Each row is a point on a landscape with many peaks, with its height.
A climber steps from a point to whichever of its 3 nearest points has the largest rise for the distance, and stops where none of them is higher. Distance is the straight distance between rows; heights are no part of it.
q_597 h=69: [ -3  18  38  42  40 -40  62   2  11 -14  41  11   8  23   1 -41  25  26
 -11  31   8  -4   3 -22 -63   3  15]
q_64 h=509: [ -7   8  24 -18  23  -9  15 -33  17 -14 -24  28 -11  18   6   2  25 -16
  11 -49  43 -11   5  -8 -30 -13 -13]
q_695 h=573: [-15  15 -13  -3 -16  17 -35  -6  -6  -9  15 -10  29  40 -18   5  16  23
 -13 -18  24 -13  -8   1  30 -51  -2]
q_497 h=515: [  4  -2 -20 -15 -33  -1   9  15  -5  -1 -25 -13 -43 -12  29 -15 -17 -16
  -6  27 -30   3 -19  11  -7  19  -1]
q_711 h=514: [-13 -30 -14 -27   1  26 -42 -54  18   7  -4 -18   6  37  -5   1 -14  34
 -18 -51  18   6   3 -15  22 -23  -4]
q_53 h=505: [ 10  20  13  -1  13   4  10  -2 -26   8  18  34  21 -39 -25  -6  15  -1
   8  27  -1  10  15 -16 -10   7  -9]
q_625 h=673: [-28  -2 -10  -3   0  21 -35 -30 -17 -12  17  15  24  63 -16  16  27  31
 -14 -36  38  -3 -16 -26  46 -57  -5]
q_629 h=214: [-16  27  22 -10  32 -17  30 -11  26 -23 -37  -2 -23  10  39  -9   4 -19
   2  -2   1   5  -9   6 -17  -2   8]
q_326 h=548: [  1   8 -10 -20 -21  13 -27 -20   1   0 -19  -4 -16   8  -2  -3  16  -2
  -5   1   8 -17  15  12  10  -4   3]
q_857 h=429: [ 11 -27 -29   3 -35  11 -27  -3   5  28 -11 -22   9 -34 -29  34 -13  15
  13 -46  -3   0  22  22  45 -31  33]
q_100 h=402: [ 30 -11  -1 -26  10  26 -20  15  24  31   5   0   1  -6 -18   9  -6 -46
   9  13  -8 -31  15  22   5   2 -14]
q_704 h=557: [ 21  11  12  -2  33  -1  21  11  16  28  -6  15 -14 -10  -2  -3  -5 -17
  14  42 -26  -8   6  11 -17  18 -32]
q_928 h=423: [-20 -51 -24 -12 -24   3 -26 -16  15  32  -7 -30   9   1   1  15 -43  27
 -28 -47   4  31  15  -5  69 -25  -1]
q_982 h=635: [  8  14  26  15  15  -7  23   7 -12   0   9  -2  -7 -15   8  -2  -3  31
  17  60 -23  11  26  -3 -22  24  -2]
q_517 h=672: [-19 -12 -22  13 -53 -24  18  53 -23 -14  -9 -44 -50  -8  33  -5 -27   1
  -6  19 -51  26 -18   0  -5  32   9]
q_211 h=580: [ -5  20  29  37  36 -10  39  -3  -8 -10  21  -2   3  -9   1 -19   3  41
   0  41   0   8  17 -18 -49   5  17]
q_708 h=546: [ 12 -19 -24  -2 -33   0  24  52  -6  18 -13 -20 -59  -6  42   4 -25 -31
  11  44 -69  17 -22   5 -10  29 -13]
q_361 h=607: [ 19  14  23  22   9   9  34  24   8  27  27   2  -9 -13  -3  -9 -12  -3
  42  67 -41  14  24  -2 -20  28 -10]
q_41 h=367: [-16  30  25  29  59 -30  26   0  22 -38   9   6  17  32   9 -18   4  28
 -22   9   0 -10 -27 -18 -38  -1  10]
q_503 h=394: [ 23 -32 -28 -13 -37   2 -14  30  23  41   5 -15 -15 -20  -8  15 -29 -46
   5  13 -17 -16 -19  15  12  13   2]
q_33 h=321: [-30 -14 -26   9 -50  -9 -10  21  -8  15 -14 -25  -1  19   8 -10 -41   6
 -24 -13  -6   9 -14 -11  59  -8  -7]
q_433 h=671: [  3  12  27  34  29 -20  48   9  10   5  18  -5  -5  -8  10 -20   0  23
  25  59 -17   8  23 -22 -47  10   8]
q_213 h=109: [  7  -2  18  28  51 -30  63 -18  16 -18  11  22  -7 -11  13 -10  36   2
  17   5   8 -14 -10 -10 -58   2 -19]
q_440 h=555: [  8   1   4   5   4  11 -35  -8 -32 -15  18  -4  40 -18 -34  20  26  12
 -33   0  21  -2  12   4  11 -13  10]
q_864 h=315: [  6  14  12 -13  15  17 -21 -10  -6  -4  -4  17   1 -11 -16  18  19 -19
   2   2  21 -19   9 -11  -2  -5 -13]
q_220 h=417: [ -3 -30 -28  -8 -41  10 -31 -12  17  22  -3 -17  -3 -25 -12  17 -12   6
  11 -36   5 -10  15   9  48 -20  29]
q_607 h=446: [ -8   2 -26 -10 -38   7  23   3   4  -2 -37 -17 -61  -1  39 -23  -5 -12
 -17   5 -27  21  -9 -11  -5   5   3]
q_529 h=634: [ 18  16   8   1   4   2   4   5  -4   8 -10   9 -10 -15   8   3  -8  10
  10  46 -14  -6   6   1  -8  21 -11]
q_921 h=633: [ -6 -23  -4  23 -51 -38   4  53 -11 -21  -6 -49 -27  -3  15   1 -51  16
   1  42 -47  29 -19  10   0  51  16]
q_408 h=413: [ -2 -33 -26  -6 -54  15 -31   5  15  32 -10 -22  -3 -28 -16  37 -16  -5
  19 -41 -16  -3  12  11  43  -6  21]
q_416 h=484: [ -3 -20 -29 -29 -24  19 -21 -23  21  18 -15  -5 -20  -3  -2  -4  -3 -26
   9 -14   5  -9  13  -9  18 -15   4]
q_302 h=411: [ 36 -26 -22 -11 -16  15 -29  26  16  43  20 -17  -1 -28 -22  21 -13 -32
  -2  18 -13 -27   1  28  18  16   3]
q_767 h=631: [  1  -7  17 -16  37  18 -12 -17 -15  -9  14  23  26 -12 -33  26  24 -37
   2 -20  38  -6  16 -22 -22 -20  -9]
q_203 h=603: [ 10  -3  19  -5  44  10  26 -14 -20   6  32  27  28 -18 -28   2  11 -45
  13  -9  27 -14   6 -15 -21 -10 -26]
q_907 h=430: [  6 -18 -21  34 -51 -12 -33  12 -18  31  -4 -25  13 -32 -20  37 -17   6
   7 -24  -9 -14  13  15  31   2  29]
q_826 h=503: [ 12  14   6 -16  11   0  18  -3  14  -2 -36  12 -35  -1  21 -10  -2 -30
   9  25 -12   4 -14   4  -2   9  -3]
q_404 h=61: [-12  22  23  28  50  -9  39   0 -20 -37  28  16  33   1  -1  -8  16  34
  -7 -15  23  -1 -20  -8 -47   1  -2]
q_723 h=565: [ -3  13  16  19  26 -11  25  -2   2  -5 -18  -6 -17 -11  21  -6  -2   9
   4  44 -17   6   7  -1 -24  25   8]
q_992 h=539: [-20  23  18  -8  24  21 -24 -20 -14 -19   1  13  35  55 -10   5  21   3
 -15 -38  39   0   6 -14   2 -32  -5]
q_484 h=421: [-10   0 -24   3 -39  -5 -26  12 -11  -1 -10 -19   4  15   3  -7 -19  12
 -28  -9   6  -3  -8   7  23 -10   9]
q_316 h=572: [ 14 -27  -1  15 -51 -15  20  40  -1  21  18 -17 -18 -21   6  12 -40  10
  35  79 -52  24  -6  15 -10  62   6]
q_909 h=453: [ 12 -25 -22 -13 -19  21 -38 -11  -1   1  11 -12  12 -26 -28  25  24   9
   5 -36  18  -9  22  15  24 -38  22]
q_522 h=393: [ -5  -5 -21 -18 -36  17  20   0   5  13 -32   0 -53   2  25 -21  -6 -28
  -3   2 -13   6  -5   0   4   1  -6]
q_572 h=342: [ -2  25 -12   3 -22  -2 -18  24 -10 -27  -8 -13   2  14  13 -14 -16  33
  -9  25 -18   4 -18  22  26  16   2]
q_457 h=373: [ -1 -23 -46 -21 -55   5   0  24  20  33  -8 -13 -41  -9   7  -5 -24 -49
   0   2 -24   5 -11  -1  16  12  -5]
q_147 h=465: [-19 -27 -28   1 -22  -2 -36 -12  11  16   5 -22  20  29  -8   4 -27  34
 -15 -38  19  10   3  -5  60 -38   6]
q_638 h=566: [-14   9  24   3  28  12 -13 -23 -24 -26   2  19  41  23 -11   7  18  -9
 -13 -56  62  -6   5 -12 -22 -21  -8]
q_254 h=675: [-11  10  12 -19  31  22 -16 -36   7 -23  18  31  32  53   3   0  15  15
  -5 -98  56   2  15 -27 -10 -26  -1]
q_796 h=119: [ -2  22  35  21  51 -14  37   1 -13 -19   6  11  10  -8   1  -6  15  25
  -3   9  19  -9  -4  -5 -46   3  -2]
q_740 h=383: [ -9  27  27  36  22 -22  16  15  14 -26   1 -12  -1  26  22 -18 -16  28
 -21  62 -18  10   1 -15 -27  34  28]
q_610 h=360: [  8  24  14 -11  26  -7  26 -11  16  -5 -33  17 -23   3  18  -7   5 -28
  18  10  -4   3  -9   8  -8  -4 -12]
q_148 h=645: [  5 -18  11 -29  33  33 -18 -24  -7 -15  25  21  20 -11 -21  30  32 -20
  25 -45  38  -9  29 -12 -11 -26   5]
q_214 h=554: [ 18 -21  -9  -1 -38 -15   3  27  -3  10  -5  -9 -38 -19   7  -2 -27   5
  18  62 -45  15 -18   4  -5  46   2]
q_960 h=609: [ 12  14  23  26  54 -27  52   3   9   9   4  15 -12 -14   3 -12   6   7
  28  38 -13  -8   2 -11 -43   3 -17]
q_87 h=489: [  8 -22  -7  10 -13   9 -39 -11 -34  -9   9 -11  32 -28 -26  32  25   9
 -16 -18  19   4   9  16  31 -23  32]
q_682 h=651: [ 12  13   1   0  -3  -4   7   5   2  -4 -25  12 -28 -13  31  -9   0  -5
  14  43 -23   4  -4   7 -10  25   1]
q_534 h=617: [-19  -1 -21   8 -56 -29   4  47 -14 -12 -11 -35 -29  -4  21 -13 -34  10
 -15  14 -43  25 -31   0  19  25   7]
q_391 h=568: [ 33 -10 -10  -1 -47 -11 -14  31   3  24   1   1 -16 -21   2  13 -27 -10
  13  51 -25   2 -14  12  -3  44  -8]
q_586 h=621: [ 14  11  -4   1 -13   5 -18  10 -10  13  26   9  10 -25 -30  19  14 -10
  -7  39  -6  -7  14 -11  -1   5 -10]
q_658 h=600: [  9  -7   0  23 -46 -15  -3  29  -4  11  12  -7  -8 -13   8  -8 -27  37
   8  60 -28  18   0  16  -4  53  13]
q_226 h=529: [-14   0 -32  -1 -26   3 -30 -12   1   8   3 -14  14  30 -12  -8  -9  21
 -20 -18  13  -5  -4  -2  43 -30  -2]
q_403 h=396: [ 19  -5  11 -19  37  22   1  -1  20  13  11  13  -1   5 -29  25   9 -52
   5  -2   8 -21  23   0  -1 -13 -20]
q_380 h=325: [-19  35  17  -7  15   4  -2 -12   8 -27 -33  10   8  28   6  -6   8  15
  -7  -9   6   7  -5   0  -2   0   0]
q_914 h=482: [-28  28  25 -10  32 -10  15 -13  27 -30 -23  21  20  47  16 -12  23  15
  10 -55  34   0 -17  -9 -23 -12  -9]
q_811 h=547: [ 13   1 -12  -3 -37 -12  -6  22 -14   3 -18 -11 -25 -20  19  -4 -21   3
   3  38 -19   7  -9  14   0  34  -4]
q_829 h=522: [-13   3 -13  13 -26   1  19  34 -14 -25 -14 -26 -28  15  38 -13 -29  10
 -23  19 -38  14 -20  10  14  25  12]
q_94 h=397: [ 28 -23 -18 -40  -3  40 -25   6  41  29   3 -10   0 -27 -45  18   4  -5
  29 -42  -8  -3  18  26  31 -22  11]
q_591 h=336: [-12  32  16   0  25 -11  17  -6   8 -27 -30  -2  -9  12  17  -6   8  17
  -9   8   1  -4   1   7 -13  10   0]
q_12 h=632: [-22 -34 -31 -14 -42   3  -6 -11   5  20 -13 -26 -33   6  12 -17 -24   1
 -36 -27  -3  24   4 -11  28 -13 -18]
q_443 h=576: [ -1  -6 -11   1 -59 -21 -15  11 -20   6 -12 -10 -18 -23   6  -6 -31  -3
  -3  17 -19  -2  -9  17  13  23   5]
q_614 h=412: [-26 -20 -26   5 -67 -12 -15  15  -4  28 -10 -30  -5   0  11   4 -34 -10
 -35 -30 -12  17   2  -7  45   6   0]
q_920 h=233: [ -8  20  -5 -17 -11  10  17 -18  10  -6 -32 -10 -26  18  38 -22  10  -6
 -13  -3 -12  16  -6   8  -4   7   8]
q_941 h=333: [-22 -17 -14  25 -55  -5 -20  -2   2  35   2 -40  25   8  -3  44 -37  24
 -17 -45  -8  10  11   5  89  -7  16]
q_60 h=648: [ -9  -6  18 -23  25  19 -29 -46   6  -8   2   8   2  33  -5  10  23   9
   1 -77  23  -8  24 -23 -11 -29   3]
q_652 h=365: [-27 -27 -27  19 -47  -8 -18   7  -5  26  -2 -28  17  28   5  31 -41  13
 -31 -31  -1  28   0 -17  89 -19  -5]
q_194 h=81: [ 16   8  34  41  35 -13  69   7 -10   5  36   8   4 -10  -3 -38  21 -11
  41  30  -3  -1  12 -24 -64  -6  19]
q_239 h=506: [ -4  -5 -15   7 -21   0 -36   8 -19  -8  17 -18  26  14 -16  11  10  26
 -18 -19  23 -17   3  16  43 -43  14]
q_473 h=220: [-16  29   7 -24  17  -8  27 -16  21 -21 -36  -5 -13  28  31 -15   7  -1
 -12 -10  -5  16  -5   4  -1  -6   7]
q_784 h=456: [-10 -19  -5 -42   5  25 -22 -62  23  17  -8 -14 -14  18   7 -18   7   0
 -11 -34  15   9  13 -17   5 -17  -6]
q_691 h=578: [  0   6  19   2  24   5 -12 -24 -41 -18  36  24  53 -29 -23   7  24 -14
  -6  -8  44  -7  17 -23  -4   3  -1]
q_906 h=594: [ 33 -13  -7  -6 -29  -6 -13  33   9  53  17  -4  -8 -26  -8  -1 -24 -28
  -2  53 -34  -3 -11  29  -2  50 -16]
q_817 h=340: [  5  16  24 -18  12   8  -3 -14  14   2 -27  15 -20  -4  -7   8  14 -21
  10  -1  17  -8   6  -5 -14   1 -13]
q_917 h=388: [  4 -46 -40 -30 -39  23 -30 -21  28  48 -16  -8 -12 -32 -24  24 -39  11
  26 -52 -15  26   8   4  55  -6   1]
q_684 h=646: [ 22   5  -5   2 -31  -5 -26  10 -25   9  12   0  -1 -30 -18  10  -1  17
  -4  31   5 -13   9   7   8  13  -6]
q_985 h=452: [ -5  19  21  23  37 -27  21   8  18 -24  -4  -7  -6  10  22 -12  -7  16
 -17  38  -8   1   4  -7 -26  24  19]
q_288 h=543: [  4 -13 -20   1 -56 -15   3  30 -10  20 -20 -17 -42 -24  22  -1 -29 -24
   0  26 -36   8 -24   8  -6  19  -3]
q_345 h=537: [-11  24  28 -17  29   5  -4 -21   0 -15 -16  21  13  30   0  -3  26   1
  -9 -51  42 -18   5 -10 -22 -18 -11]
q_542 h=552: [-15  -6 -29  23 -48 -28   0  39 -21 -21  -7 -30  -8  13  14 -11 -43  22
  -9   6 -38  21 -29   8  35  10  -1]
q_836 h=406: [ -6  27  19  -9   7  11  -6 -11  -1 -10 -23   5   1  17   4   3  17  -1
  -6 -13  17 -11   9  -4  -9  -4  -5]
q_623 h=403: [  9 -42 -32 -16 -27  24 -27   3  41  43  -4 -12  -6 -27 -17  17 -21 -12
  33 -36 -18 -12   5  14  37 -22   7]
q_946 h=622: [ -7  10  22   2  37  -3  17 -32 -43 -13  29  39  50 -19 -11  -2  23 -14
  -4 -37  57  -7  -5 -18 -29  -8  -6]
q_869 h=667: [-14  31  21  12  24 -10   8  12 -17 -21  -7   4   5   7   0  -8   2  31
 -20  21   1   5   5   2 -17  10   4]
q_616 h=637: [  7 -11  -4 -40  21  41 -20 -35  18   1  12   5  -2   5 -18  27  22 -13
  26 -48  20 -13  33 -13  -1 -26   8]
q_301 h=567: [ 34   1  16 -12  12  -1  22  26  15  44  -4   1  -7  -8   2 -17  -5 -40
   5  47 -38   5  15  19  -9  33 -38]
q_340 h=508: [-17 -11 -22  -1 -75 -14   1  22  -7  10 -18 -29 -32 -15  16 -13 -26  -6
 -11  -5 -20  17  -7   0  29  10  -2]
q_687 h=670: [ 23   1  -2  -4 -28   2  -4  17 -12  20  19  12 -12 -20 -20   9  -3  22
  16  54 -19  -1   7   9  -6  28  -9]
q_278 h=424: [ 15 -17 -21  -9 -22   7 -35   4   7  21   1  -5  -7 -22 -16  19   0 -11
   0   8   8 -25   8   7  23  -7   8]
q_880 h=75: [  2   0  28  31  38 -10  67  -9 -17 -17  56  21  12  -5  -5 -38  28   6
  42  17   3   0   2 -15 -60  -6  16]
q_418 h=416: [-11  21  23   6  29  -1  21 -17 -38 -11  35  16  28 -27 -25 -14  11   6
  14  13  18   4   5 -20 -26   3  -8]
q_953 h=574: [ 11 -13  -4   0   7   9 -26 -28 -34  -5  35   3  47 -47 -34  31  20  -9
  -5   1  19  -1  20  -2  19  -9  22]
q_406 h=83: [ 22   2  13  31  43 -29  69   4   5   0  50  20  -3  18   2 -38  37  -9
  42  34 -23 -12  -6 -23 -68   0  -3]
q_827 h=545: [ -5  -7   7  -2  25  35 -36 -22 -32 -21  15 -10  53   7 -23  25  32 -11
  -7 -38  41   3  15  -2  22 -30  16]
q_601 h=593: [-11 -11 -22   7 -36  -7  21  38  -6  -1 -21 -23 -66  -2  59 -11 -18  -6
 -11  25 -54   8 -13   7 -20  16   8]
q_160 h=652: [-12 -15   8  -8  45  15  -8 -40 -33 -26  27  23  62 -16 -18  12  21 -14
  17 -30  61  -1  14 -17   0 -14   5]
q_104 h=474: [-23  14 -11   0 -17   8 -29  -6  -8 -20 -12   9  14  49   3  -3   0  32
  -7   1   9  -9 -32  -2  45 -31  -7]
q_425 h=551: [ 18  20  19   3  34   5  26   9 -12  16  24  29   6 -23 -19  -4   9 -17
  17  26   0  -4   4  -8 -17   0 -36]
q_427 h=370: [ -8   1 -22 -21 -47   9   3  -8  -2   2 -26 -12 -31  -2  21 -26  -9 -10
 -21  -5  -9  10  -7   0   7   4   0]
q_952 h=647: [ 30   3  -6  -5 -23  -1 -18  22   5  30  11  15  -4 -26 -17   9  -4 -17
   2  42 -11 -16   1  13   7  17 -17]
q_346 h=21: [ -9  31  26  13  44  -4  14  -3 -30 -36  10  16  30   6  -3  -6  18  16
 -20 -25  33   1 -10  -4 -25   0 -20]
q_527 h=608: [ 16 -10  20 -11  47   5  20 -17  -1  -4  18  41   8  -5 -22  14  22 -47
   7 -30  34 -18  -2  -9 -34 -16 -27]
q_488 h=485: [  9   9  20  17  31 -22  43   5  24   1 -34  11 -30  -1  42  -9  -8 -26
  15  46 -33   5  -6 -14 -19  26   5]
q_347 h=653: [  3 -34   4 -20  51  28   8 -34  -6 -16  20  34  32 -12 -18  27  13 -44
  32 -58  54 -21  12 -16 -15 -29  -3]
q_584 h=434: [ 20 -26 -28  16 -28  11 -34  15  -8  19   0  -3  13 -43 -39  35   0  -2
   4 -16 -10 -16   6  17  34  -2  26]
q_171 h=518: [ 21  19  24  -6  37  -2  27  20   5  33  18  12   2 -12 -23  -8   4 -30
   8  26 -23 -10  14   8 -26  12 -54]
q_343 h=338: [ -7  33  26 -21  11   4   3 -21  11  -5 -26  12 -14  20   4  -3  13  -6
   2 -19  21  -8   1  -1 -20  -5  -4]
q_421 h=527: [  8   4  21  -3  46  -8  42  -4 -14  -2  19  40  10 -14 -17 -11  30 -19
  18  -2  22  -8  -5  -6 -48  -9 -32]
q_612 h=332: [-20  34  11  18  33 -16   8   4  15 -37 -20  -3   4  28  20  -7 -11  15
 -12  25 -13   2 -19   4  -8  16  11]
q_183 h=595: [ 35  -6   0  -9  17   3  29  26  19  34  -7   6 -24 -12  24  -4 -22 -24
  19  76 -50   7  -8  21 -10  40 -24]
q_151 h=559: [-22  20  15   4  24  18 -24 -19 -29 -39  10  37  48  59  -5  16  26   4
  -4 -63  51   6 -11 -24   9 -35 -11]
q_142 h=604: [ 22 -11  -6 -11  12  30 -37   9   2   4  18   7   6 -33 -38  31  22 -25
   8  12   3 -17  14   2  -1 -11  -6]
q_798 h=271: [-14  33  -1  -2   9  12 -16  15 -12 -34 -14   5  10  33   2  -3   6  25
 -18  12   0   0 -13   7  10  -4  -1]
q_154 h=428: [ -6 -18 -20   6 -35   8 -33 -11   5  27  -6 -33  13  -6 -19  12 -16  26
  -7 -47   7   0  18  22  57 -30  25]
q_168 h=426: [ 28 -30 -22  18 -46  -7 -32  34  -5  39  19  -4   5 -39 -41  28 -17 -11
   0  20 -20 -25  -2  15  20  19  23]
q_883 h=623: [ 12  -7  -6 -18  14  22 -32 -10 -18  -9  27  11  34 -32 -28  34  30 -24
   8  -4  22  -3  13  -7   7 -25  12]
q_785 h=620: [ 18   0 -10  14 -24  -7 -35   5 -37   2  19   4  19 -30 -24   9   9  14
 -20  20  10  -4  12   6  16   3  10]
q_350 h=324: [-16  30  21  26  56 -53  24  11  28 -38   1   0  14  42  22 -23   2  10
 -27  17   3  -2 -32 -14 -29   8  16]
q_112 h=612: [  8 -13  -4  21 -64 -32 -10  39 -20  -2  -4 -18 -14 -15   9  -4 -37  30
  -1  27 -31  13 -13  18   8  50   4]
q_38 h=596: [-11   9  18  11  29  18 -21 -24 -36 -33  20  22  67  20 -14  18  26  -4
 -22 -43  57   6   2 -17   1 -20   2]
q_520 h=187: [ -8  16  26   8  50 -36  34  -7  16 -27 -14  11  -1   0  22  -6  19   7
  -8 -11  15  -9 -21  10 -45   2  -9]
q_127 h=550: [  4  16   8  -1  -7  -8 -14   0  -6  -8 -15  -4  -1  -7   6  -4   2  23
 -10  32   4  -9   2  20  -2  14   4]
q_858 h=401: [-18 -37 -39  -6 -48   3 -16  -8  23  34  -9 -23 -12 -19   4  17 -39 -15
   8 -29  -8  15  12 -12  40  -9  11]
q_680 h=306: [-10  19   6   7  11  -9  15  17  -1 -31 -28 -26 -29  19  43 -19  -9  -5
 -24  20 -34   1 -15  -5  -9  15  19]
q_548 h=259: [-22  29  25   9  47 -34  39  -8  29 -28 -11   3  -7  14  35 -21   4  -6
  -9  10  -6  -7 -11  -9 -33  11  13]
q_444 h=519: [-26  36  15   8  22   5 -14   5 -22 -38  -3  35  26  55  -8  10  24  19
 -16 -31  33   1 -18 -10   3 -26  -6]
q_678 h=624: [-16   7  19 -31  30  -1  -3 -55  32   0  -6  27   5  34   2 -13  15   1
  -4 -85  33   0  20 -24 -15  -9  -7]
q_31 h=592: [  8 -10  -2  24 -25  -3  10  24  -2  -6  11 -14 -17  -8  25   0 -26  21
  12  77 -29  15  11   6 -11  54  18]
q_185 h=415: [ 20 -36 -34 -15 -37  32 -31  20   4  49  -5  -2   6 -39 -53  36  -8   1
  25 -57 -14 -11   8  30  47 -14  11]
q_939 h=644: [ -3  -1  -5 -15 -15  14 -40 -19   0  -6  -3 -21   9  19  -6  -4  15  15
 -15 -21  27 -21  17   3  23 -24   9]
q_40 h=450: [-28  36  17  26  46 -18   7   4  -3 -48  -3  24  20  40  10   5   9  24
 -11  -7  16  -3 -30  -8 -14  -5  -6]
q_161 h=584: [-23   8  -2 -20   3  29 -35 -35   4  -9  -5   4  22  61  -8 -19   9  20
 -14 -46  34  -3  -6 -12  21 -27  -7]
q_173 h=174: [ -4   7  -1 -37  -9  27   5 -31  14   8 -37   4 -40  17  23 -19   5 -21
 -10 -12  -5  11  -5 -12   1  -6   1]
q_581 h=445: [ -5 -50 -33 -23 -13  13 -35 -38  20  12 -16 -26 -14  12   3 -14 -23  17
 -18 -35   6  29  12  -8  33 -27   4]
q_891 h=598: [ 13  20  15   6   6  -2  13  12   1  22   8  20  -6 -28 -13   3   0   1
  18  45 -12   2  15   0 -10  15 -28]
q_877 h=395: [ 33 -28 -22 -21  -3  33 -34  26  28  22  10  -7  14 -23 -34  24   1 -20
  13 -19  -9 -22  11  38  21 -12   5]
q_364 h=87: [ 26   0  12  33  58 -16  68  10  22  13  24   5   5   7  -3 -46  27 -15
  36  19 -39 -10  -3  15 -52  -1 -35]
q_441 h=196: [ -9  -3  23  10  43 -55  48 -13  47 -34 -15   4 -17  21  58 -22  31 -22
  -4  -5   4  -7 -15   5 -47  -9   1]
q_332 h=448: [  6 -17 -22  19 -37   1 -34  -2 -26  13  -5 -17  23 -34 -33  37   0  27
   0 -24   2  -3   6  30  47 -24  34]
q_375 h=444: [-10   9 -16  20 -10  -7  -3  31   2 -26   0 -21 -10  31  28 -13 -28  26
 -21  51 -35  10 -22  -1   8  24  28]
q_790 h=311: [-15   5 -13 -20 -28  11  -1 -12   7   1 -22 -18 -20  19  13 -31  -9   8
 -23  -6   5  17  -6   2  16  -4   1]
q_587 h=90: [  0   5  25  28  59 -26  49 -13  -2 -18  31  18   6  -1  10 -20  31  24
   8   4  15  -5  -8 -13 -58   1   0]
q_786 h=491: [-32  38  23   2  28 -13   4  -2  12 -39 -17  33  23  59   8  -3  23  19
  11 -42  31   1 -26 -12  -6 -32  -5]
q_36 h=136: [  7  -5  26  11  47 -27  35  -5  27 -18  -9  42 -11   8  18  -1  33  -2
  21 -26  29 -19 -19   4 -49  -8 -22]
q_123 h=281: [  0  18  32  14  34  -9  46 -24 -47 -20  43  29  37 -18 -15 -46  12  13
  33   3  33  10  -6  -9 -40  -1   5]
q_980 h=668: [ 41 -26 -11 -20 -25  -5   7  42  13  57   9 -20 -20 -23  20 -19 -14 -39
   3  52 -57   1   4  41   2  55 -29]
q_633 h=447: [-15 -24 -27   0 -59  -9 -22   4   8  18 -12 -17 -22 -13  -2   3 -27 -14
  -7 -14 -13  -3  -1   8  25   2   9]
q_431 h=427: [-21  -6 -26  -2 -48  -4   3  22 -12   2 -22 -24 -21  10  14 -27 -22   1
 -26  -7 -20  26 -14   5  23   7  -9]
q_462 h=389: [ -8  18  14  21  20 -11   6  13   6 -20  -9 -16 -13  15  26 -11 -23  28
 -15  56 -20  12 -10   0  -9  31  16]
q_493 h=95: [ 18  -9   5  17  54 -11  60 -13  17  -3  33  40  11   4   2 -17  43 -22
  26  -1  -8 -15 -15  12 -49  -7 -40]
q_318 h=490: [-10  27  21  -7  16   9 -18 -10 -26 -10  -3  17  21  18 -12   1  23   0
 -30 -26  32  -6  15  -4 -11 -14  -4]
q_206 h=636: [ 14 -14  -6 -31  25  41 -21 -18   0  -6  16  11  31 -32 -33  46  35 -26
  10 -16  22   3  17  -4  12 -18   7]
q_613 h=414: [-15  18 -18  -3 -11   5   5  18  -6 -30 -22 -19 -18  17  32 -23 -11  18
 -13  12 -20   6 -23  14   7  12   3]
q_238 h=457: [ -3 -34 -23 -36   0  27 -34 -47  32  19  -3  -9 -18 -14  -3   9  -6   9
  22 -39  11   5   8  -5  23 -31   5]

For each start below, name the point where the climber stops.
q_403: q_347
q_427: q_443
q_31: q_517
q_214: q_517
q_493: q_347
q_173: q_443
q_652: q_939
q_953: q_347
q_941: q_939

Call two points neighbours if one is among the 3 nearest of the other. Go from one point of each pair to the other, from neighbour to neighbour, staying as high as possible. Name the lowest point that can't be avoided.
q_939, q_682: q_992
q_443, q_869: q_127
q_433, q_682: q_529
q_254, q_517: q_214
q_939, q_625: q_695
q_347, q_254: q_616
q_687, q_980: q_906
